Each row is a point on a landscape with many valleys, with its height.
From any point a ball takes the steepest step (drop divided by distance) to one of its 2 nearest points. It stops when none of these is lower. Distance is the straight distance between rows; heights are no part of it.
mavi: [-55  -1  11 -23   8 -18  -2  21 -12  33   5  38   1 -35  46 -19 -33  55
  25  42  -9]  h=221
Vuru: [  2   0  24  -4  28  17  24   5 -26 -10 -21  10  14 -54   9 -63  19 -23
 -10 -21  48]  h=687
makib: [ 16  28  12  22  17  14   4  -3 -17  27  -1 -15  -9  -1 -26 -21  23  34
  32  14 -19]  h=308
fuda: [-16   3 -18 -28 -21 -22  10   0  -6  -3  -1 -11  29  -1 -12  -7  -2  29
  11 -33  15]  h=360
tinu: [ 22 -30 -41 -38 -44  -6  10 -20  38 -54  -3   5   2   7 -28  22 -29 -32
  -9  -1   1]  h=677
rik: [  1 -14   2  79  27  27 -32  11  26 -17   7  -7  -9  33 -14  22  23   9
  -1   6 -15]  h=454
mubo: [ 10  35  36  34  25 -19   8 -26 -13 -53 -18 -47 -24  38   6   8  -9 -22
  24  17  10]  h=707
vifu: [ -3  33  -9  19 -38   1  14 -26  73  41  -2  -3  -5 -32 -13  26 -23   8
 -23  -1 -21]  h=578
bag: [  5 -46  -3  13 -18  27  -2 -27   7   5  31 -36  16  34  36 -53 -16  26
  14 -26   0]  h=351
Sef: [ -7  62 -81  -3 -21 -10 -14  26  -8   0 -18  63  -4  11  -5  20   9 -28
  -4 -23 -40]  h=319
mavo: [ 42 -36 -38  -2   4   9  -8 -24  34 -20  36 -22  24 -18  -3 -17 -20  56
 -26   0   4]  h=479
lofum: [ 24  24 -85 -13 -23   9   5  46  19  14  -5  66  -6 -12 -24  19  19   3
 -25   1 -27]  h=394
gufu: [ -4 -44   4   4  10  11   4   3  13  36  27  10 -12 -51   4  12   0  34
 -33   5 -23]  h=778
namo: [-19   6 -42 -21  -9  -8  33  41 -37  19 -21  50   3 -45 -23 -25  10  -7
  -1 -17   8]  h=506
Kosi: [ 19 -42  26  24  37  26 -57  29   5 -15  -1  -9  23  64 -33  51 -19 -25
 -13 -29 -15]  h=109
bidu: [ 53 -18  19 -12 -12  23  22 -17  39   3  35 -28   0  24 -55   0  33 -18
  14 -13  -2]  h=640
fuz: [-14 -32  28 -15  34   5  17   6 -23  50  28   8  -2 -24  56 -37 -27  29
  22  38 -23]  h=363
pozer: [ 16 -12  45   7  35  24 -39  39 -18   2  -3 -27  15  63  -1  47   6   2
  -9  -8  27]  h=156
nepu: [-31  40 -51 -38 -36  -6  25  56 -14  -8   3  19 -10  10  25 -29 -45  18
  12 -28  11]  h=502
lud: [ -2 -32   3  -4 -19   2 -32 -55  15 -23 -17   1   9  23   8  23  15 -36
 -23  -6 -29]  h=465
folib: [-26  19  -6   5 -15  21 -17  -7 -25   7 -37   1 -37 -49  37  38 -32 -12
  -8  14   2]  h=644
zugu: [  5 -28  38  -2  -4  28 -25 -29  -2 -40  10 -33   6  45 -18 -16  10 -57
  -9 -26 -31]  h=391
zulom: [-11 -20 -19  -8 -18  12   5 -19 -30  26  27   5 -28 -53  52 -26 -41   6
  20  27 -26]  h=504
kub: [ -2  45 -73  34 -41  -5  23  -4  52  28   3  11 -16 -14  14   5 -14 -10
 -43   0 -24]  h=529
zedud: [ -3  24  36 -15  12  14   5 -13 -23 -44 -16 -11 -10 -28 -18 -24   4 -41
  22   9  41]  h=661
daron: [ 10  33  39  18  18 -38  14 -17  -6 -17  -9   1 -19 -15 -25  52  35 -46
  17   7   0]  h=342
perut: [ 23  -1 -27 -29 -26   7 -23 -24  23  23  42  13 -10 -66  -2  32   0   6
 -24  18 -41]  h=823
kegeb: [-11 -31 -21  -2 -18 -20  32  15 -27  -7 -12   8 -12  17  10  44  -2 -19
  24  -6  61]  h=267
mup: [-12  12 -67 -15 -12 -29  22  58 -11  46   9  68   4 -27  -8   2  24  29
  -3  -1 -20]  h=455
fot: [ 49 -12 -13  -4 -26   4  39 -12  25  44  31  -1  17  -5 -13 -19  12  16
  36 -13  -3]  h=592
donam: [ 11 -22  -9  -1 -26  10  43 -20  41  -9 -12   5  -8   4 -89  -3  23 -37
   2  -9 -12]  h=668
kuvem: [-80 -16  11  14  -1   1 -31   3 -18   3 -39  36  -6  -9   0  14  45  -9
 -19  11  26]  h=572
Did: [  7  36 -78 -41 -58  -8  15  27  31 -17  25  -8  -9  45  31  -8 -36  21
  -9 -12  -2]  h=538
buk: [-17   4   6  32  29  20 -11   2 -20 -11 -11  -7 -38 -67   1  29  -7  19
 -21  25  20]  h=669
sirid: [-33 -24  11  37 -25  22   7 -16  -8  10 -40  12 -18  32   0  -9 -18  -2
  59 -10   0]  h=517
toves: [ 25  -7  71  -9  53 -23 -43  20 -22 -39  14  13  19  54  16  18  11 -59
  11  15  47]  h=591
moz: [-16   7 -29 -36 -56 -11  29  40   2  -1  -8  25 -22  28  26  35   7 -29
   9 -10  19]  h=333
pog: [-11 -11  20  25   2  18  15 -14   5   2  -4 -18   1  10 -80 -28   0 -24
  22 -51 -19]  h=684
tuvoz: [-21  15  29 -57  13 -10  34  18 -15   2 -20  12  23 -53  -2 -68  -5   1
 -23 -14   1]  h=733
feve: [-41   8  25  23  22  17 -46   4 -33  16 -29  26   2  35 -10   6  43   0
  32  31  11]  h=605
Bim: [ 63   5  24   1  24 -77  19 -22  -2 -41   1 -10 -14  34 -19  50 -10 -17
  -3  22   1]  h=488
nabu: [-26 -44  11 -14  39 -10  29  12 -26  46  34  18  -9 -80  16  -3  -5 -10
 -39  11 -15]  h=732
muti: [ 17   2 -61  12 -17   0  52  33  42  24 -10  42  -9 -36  13 -19   7  13
 -52   3 -33]  h=467
tif: [  0  40 -26 -40 -25  -8 -18   5 -21 -24 -47  36  19 -16  -9   9   3 -18
   2 -14 -25]  h=233
Zibu: [-18 -12  -3  23  18 -21  -6   2 -11  21  20  -7  29  24 -39  19  32  28
  26 -31  21]  h=399
nilap: [ 12  14 -16  50  24   6 -13 -29  48   4  16  -2  10 -27 -77  14  -1  33
  -8  -1 -30]  h=393
robud: [ 17  39  16   4   3  12 -17 -45 -27 -40  -6 -37 -18 -20  -3  -8 -21 -13
  40  15 -11]  h=686
mok: [ 19  -2  -9 -48 -17  18 -20 -10 -25   5 -31  12  23 -31  25   1  12  -4
 -37 -18 -17]  h=116
fip: [  1  13  51   1  31  42 -30  35 -22  -2  16 -59  14  37  -1 -12  16 -20
 -28 -19  21]  h=196
tulib: [-12   1  32 -12  -5 -11  28  -6 -19   3 -10 -36  15  16  32  -4  37 -31
 -19 -28  61]  h=355
nukep: [ 28  -9  -7  43   6  21   2 -30   3 -20 -46  -8 -47   7 -13  47 -25 -26
   8  37 -15]  h=708
dopus: [  3  -4 -11  64   9 -14   3   0  34  28  10  -1  -3  36 -34  45  23  38
  35   2  10]  h=427
mese: [  8  25  75  -1  28  16 -44   2   7 -69 -10  -9   9  11   7  10  27 -25
  -1  -1 -10]  h=496
dagu: [ 13 -38  13   8 -19 -21 -15 -43  32 -18 -13  17 -15  66  10  35  -6 -33
  -8  45 -25]  h=565
Kopo: [ -2  11 -42 -24 -57  25  -7 -15 -12  11   2   0 -41 -33  50   3 -26 -25
 -10  22 -34]  h=593
pok: [ 36  -8   8 -27  16  10 -42  -6   3 -32  22 -14  35 -14  10   3   1  58
  -1 -11  -1]  h=425
pufo: [ -2  13  43  38  37  19 -18  24  -6  20  11 -35  22  12  28 -19  10  30
 -22 -34   4]  h=235
Gori: [ 42 -34 -14  10  49 -13  23  -5   1  -6  61 -25  14 -46  20 -33  -6  43
 -25  -5 -14]  h=526
ruka: [ 19  25 -35  37  18 -15  26 -14   7  10  -4 -14 -11 -35 -49 -13  25  40
  -9  12 -23]  h=361
bobub: [ 39   8  45  29  41  -8 -17 -21 -38 -11   4   7 -15  12  -9  35  12 -77
  35   8 -12]  h=276
dar: [ 11 -31 -61  22 -22   5  10 -11 -23  18 -25  -5  -7  36  22  17  -6  14
  16  14  28]  h=352
pata: [ 23   9 -19  11 -16 -58  42  -3  23 -19  -4   2 -22  13 -19  59  25 -30
   3  12   7]  h=409
rodo: [-24  41  28 -11  33   9 -46   4 -12  27 -13  22  16   6  -2 -34  36   5
  35  37  51]  h=642
vuto: [ -3 -11  17 -16  68 -34  38   6 -21   8  55 -36  17 -38  42 -50  -5  26
 -28  23  14]  h=574
Vof: [ 35  22   4  33  11  17 -12 -22   8 -10   6 -37  12  50 -33 -26   2   7
  45  -4 -28]  h=245
tizug: [ 14 -19  10  32   9  55 -71  43  10  13  12 -12  39  52 -25   1   5 -13
  -6 -24 -48]  h=157
bulu: [ -9  52  16 -39  -9 -21   1  10 -23  36 -22  -1  35 -16  14   0 -23  26
  30 -24  25]  h=412
zoki: [-49  52 -16 -43 -13 -39  23  42 -17  46 -12  18  21  -4  31 -33 -24  30
   1  -8  24]  h=463
rafo: [-29 -10  42  13  -2 -13   9  -3  11   1  19 -12  31  -4  26 -22  45   8
 -18 -56  21]  h=293
mirot: [  9 -36 -21  22  -3  34 -20 -27 -39  -4 -14 -17   6  47  36 -28  18   3
  16   6   9]  h=232
pebo: [-42  11  27  -5  48 -14  -3   9  -7  24  42 -13   8 -18  28 -72  29  20
 -21  35  46]  h=623
fime: [ 58 -11  64  13  42 -56 -15 -12 -14 -60  -1   5   7  48  20  23 -13 -34
   5  -1   0]  h=547
marof: [ 10  25  38 -13  17  11 -46 -11   7 -36 -28 -15  31  29   1   3  29  35
  -7  -4 -21]  h=472
tuf: [  4 -35 -48  19 -41  12  30 -34  34  45  11 -20  18  30  19 -48 -36  28
   1  -7  11]  h=444
Bula: [  7   9  40  30  22  35 -18   5  -7  -8 -15 -14 -47 -15 -27  59  -8   4
  18  25  -1]  h=683
Zun: [ 15  -7 -49   3 -51  -7  46  12  34  53  25  20   4 -11  35 -15 -26  13
  21 -14  -3]  h=530
gigez: [ 30 -32 -15   1  -4 -16  14 -18   6 -66 -34  23 -39   1 -40  41 -36 -50
  -4  26 -13]  h=718
vibit: [-22  21  55 -26  41  12 -31  30  -7  32  35  18  22  -3   5 -68  61  10
   3  35  21]  h=665
Fim: [-50 -12 -44  17  -8 -14  -2  17 -20 -12 -34  35  -1 -33  -7   6  19  14
 -26  -4   9]  h=544
Lef: [-24 -34  16  46  -5  46  -9  -1  24  21 -14   0 -12  15 -17 -14  -9  27
   4  -9 -21]  h=482
giluz: [-38  -7  17   3  37 -10  -7  13 -13   5  30  18  -8 -86   5   3  13   5
 -31  10  45]  h=688
maz: [-35  20   5 -51 -42 -17  30  36   1  -8  -7  -6  -1  -5  37  10  15 -12
 -33 -25  48]  h=383
rubi: [-11 -25 -66 -55 -49  -2 -11  10   0 -38  28   8  -6  -6   9  25 -21 -13
 -28 -18   6]  h=634
Bisa: [ 37 -25   6  15  11  13  -7 -41  12 -16  -1 -43   9  78 -39 -11 -30 -38
   8  -9 -14]  h=324
Lova: [-20 -10 -68 -40 -68  -1 -11  -7  30 -11  27  -8 -10  16   8  -6 -38  21
  -5  24 -12]  h=585
led: [-48  10  24 -16   8  12 -19  11 -29  21   3 -11 -21  -8   9 -15 -34  56
  36  42  34]  h=105
Fudi: [ -5  17   0 -35   9 -25  56  16  -1  20 -11  -7   8 -40   5 -49 -41  23
 -21 -11 -44]  h=681
tun: [ 17  17  67 -41  24 -18 -10 -10 -17 -33 -26  -1  12  15  -2  23 -10 -44
  28   5  47]  h=632
butis: [ -6  29  25 -22 -24 -12  22 -16  34  30   9 -23  -2 -52  -4  -8 -22  16
 -25 -28 -46]  h=624
fakef: [-18 -31  26   9 -30 -10   1 -14  12 -37 -47  13 -18  65  32  17 -16  -4
  35  18   2]  h=554

Call two points neighbours if one is among the 2 nearest of the other. Go from one point of each pair to the other, from neighbour to neighbour, staying as low as possible. Name the highest point that can't be avoided.
kegeb, Kosi | maz
mok, pok | vibit
fuda, mirot | rik
mirot, kegeb | dar
bobub, pok | tun

For each start below, name the point where the ball stops.
tinu | fuda
donam | mirot
nabu | led
fakef | fuda
nukep | led
tun | bobub
tuvoz | mok
